Each row is a point on a landscape with many peaks, with its height.
From any point a climber takes the steepest step (rise divided by distance) to one of its 6 nearest points. It stops when none of these is higher. Distance is the straight distance between rows; heights are no part of it.
Z682 (h 32.3): [ 38.6 -16.0  -0.3  27.1 -51.6  50.4  65.1   6.2]
Z117 (h 49.4): [ 34.2 -68.5   0.7 -28.5 -63.8  11.5   1.8 -36.6]
Z574 (h 30.0): [ 27.2  -7.7   4.5 -15.5 -19.6   3.4   0.7  11.7]
Z130 (h 44.7): [-14.1  26.0   8.4  -5.6   6.6 -18.5  10.6  46.0]
Z938 (h 12.8): [ 17.2 -22.3   0.0 -11.2  10.7  -0.2 -35.7 -43.1]
Z920 (h 83.1): [  6.7   3.8   0.2 -30.3 -27.5 -31.7  -7.9  39.6]
Z804 (h 31.1): [ 17.2 -21.8   7.6 -20.2 -34.3 -13.9  -2.4  12.2]
Z159 (h 62.0): [-26.5  32.6  12.0  20.7  61.3  -9.3 -25.8   0.6]
Z331 (h 28.4): [-22.8  15.7 -14.8  45.2  19.9  44.5  17.0 -26.1]
Z313 (h 21.8): [ 13.1 -10.9   5.2 -11.8   8.3   0.7 -24.7 -24.6]
Z812 (h 47.1): [  0.5 -49.7  -1.1 -39.8 -58.2 -19.1  -7.7  -6.8]
Z187 (h 1.7): [  5.0 -20.3  -0.3  -5.3  34.5  -4.2 -53.3 -61.7]
Z219 (h 47.0): [-37.6  26.3 -30.9  39.6  11.9  21.5  22.5   0.7]
Z417 (h 61.5): [ 20.2 -15.6   3.8  28.9 -10.4  36.4  35.8  -3.9]
Z353 (h 81.4): [  6.1 -41.9   1.2 -46.6 -70.2 -17.7   7.3  15.8]
Z429 (h 48.2): [-19.4   5.1 -12.4 -42.1   1.1 -49.8 -30.2   7.1]
Z755 (h 54.9): [ 50.0 -30.7  14.3  -7.9 -56.8  25.3  23.7   1.7]
Z134 (h 19.9): [ 17.1 -31.0  -3.7 -27.2 -24.5 -15.7  -9.0  -8.3]
Z945 (h 47.2): [-38.3  26.9 -13.5 -33.4  54.2 -50.1 -58.2  -3.5]
Z71 (h 37.7): [  6.4  10.5 -13.0  19.2 -19.2  20.0  49.3  23.2]
Z303 (h 32.2): [-38.3  10.8   4.2  58.8  61.0  35.3  -5.4 -46.7]
Z70 (h 61.2): [ -6.0  25.8   9.5  -3.8  30.9 -13.9 -13.2  12.2]
Z454 (h 54.8): [-52.4  40.4 -21.8  30.5  24.5  12.6  20.2  13.8]
Z906 (h 46.9): [ 28.7 -56.9   8.0 -22.5 -51.3  11.0  -8.9 -36.5]
Z363 (h 34.1): [-1.4  5.0 -0.8 27.3 16.0 25.0 25.5 -8.1]
Z127 (h 5.6): [ 24.1 -12.0  13.2  15.4  21.1  10.3 -22.2 -38.5]
Z236 (h 50.8): [-24.0  23.4  14.8  37.8  69.4  13.3 -16.5 -23.1]
Z322 (h 33.7): [ 25.5 -38.3  -0.8 -21.9 -30.5   5.5 -19.0 -27.5]
Z905 (h 32.7): [-19.4 -15.3 -11.4 -40.7 -21.5 -42.9 -15.7   4.6]
Z238 (h 40.7): [ -0.2  -9.9  -1.7 -32.7 -10.6 -23.5 -16.3  16.6]
Z970 (h 35.3): [-15.6  21.1   3.0  29.5  34.6  14.5  12.2 -16.2]
Z358 (h 63.6): [-14.9 -32.6  -5.6 -55.5 -74.7 -43.0   8.4  25.8]
Z204 (h 62.1): [-41.8  47.1  -6.7  30.1  53.1  -5.3   3.3  10.4]
Z802 (h 44.0): [ 22.6   1.3   0.1  20.1 -33.4  27.5  47.1   8.0]
Z304 (h 28.0): [  1.5  10.6 -12.5  11.9 -51.7  21.7  61.2  43.2]
Z13 (h 34.0): [  6.4  -7.2  -4.1 -19.4   1.9 -23.4 -30.5  -4.6]
Z966 (h 46.4): [ 49.4 -18.9  16.5  11.0 -32.1  33.8  32.9 -10.7]
Z92 (h 38.4): [ 29.1 -19.0  16.8 -10.5 -47.0   8.0  21.0  27.8]
Z210 (h 26.0): [-12.9   8.7   8.9  38.9  44.2  23.7  -6.9 -37.3]
Z29 (h 55.9): [-69.2  38.8 -18.9  42.3  64.1  12.6  -2.2  -2.0]
Z292 (h 67.1): [ 44.3 -46.4  14.4 -10.6 -52.0  20.0   5.4 -12.2]
Z730 (h 58.0): [-65.3  58.1 -17.6  32.7  60.0  -7.5  -0.7  16.9]
Z927 (h 60.1): [ -9.3  19.6  -5.9 -26.6  16.6 -32.9 -29.4  21.0]
Z423 (h 33.6): [-11.2  31.7 -11.2  14.0  -7.2  -1.1  30.5  41.6]
Z807 (h 38.6): [ 15.6  11.1   7.7 -16.7 -25.2  -9.6  16.2  47.7]
Z632 (h 72.7): [-26.2  34.9  -1.8 -10.2  44.8 -21.7 -18.0  16.6]
Z658 (h 29.7): [ 10.3  -9.1   4.0  -9.2  16.6  -8.2 -28.1 -21.8]
Z707 (h 45.2): [ -4.1  13.1   8.2   3.3  52.7 -11.5 -38.5 -26.2]
Z458 (h 43.0): [-24.5  10.5  -4.6 -16.6  47.7 -29.2 -54.4 -28.4]
Z138 (h 19.6): [ 20.2   9.4   2.5 -17.3 -54.4  -8.0  35.2  69.3]
Z422 (h 32.8): [ 24.2   0.9  -2.1   5.9 -13.6  11.6  26.8  23.6]
Z263 (h 35.5): [ 13.4   3.4   8.3 -14.8  -7.9  -9.4  17.6  31.2]
Z620 (h 31.0): [ 32.4  -5.5   9.4   4.6 -47.4  12.9  47.6  38.6]
Z78 (h 62.3): [32.4 -7.9  9.4 12.9 -9.7 18.3 10.1 -8.2]
Z404 (h 20.3): [ 15.2  -5.1  11.8  20.3  41.7  15.3 -25.8 -39.7]
Z801 (h 68.6): [ 6.5 11.2  4.2 12.9 20.1 -5.4 -6.3  0.2]
Z400 (h 37.4): [-34.5  20.0  -2.5  52.0  49.5  30.5   0.4 -31.8]
Z763 (h 57.5): [-31.6  16.7 -12.5 -38.4  27.4 -50.9 -42.4  -0.3]

Where does a climber stop that starts at each point below?
Z938: Z801
Z454: Z632
Z71: Z78
Z29: Z632
Z92: Z292
Z304: Z78
Z682: Z78
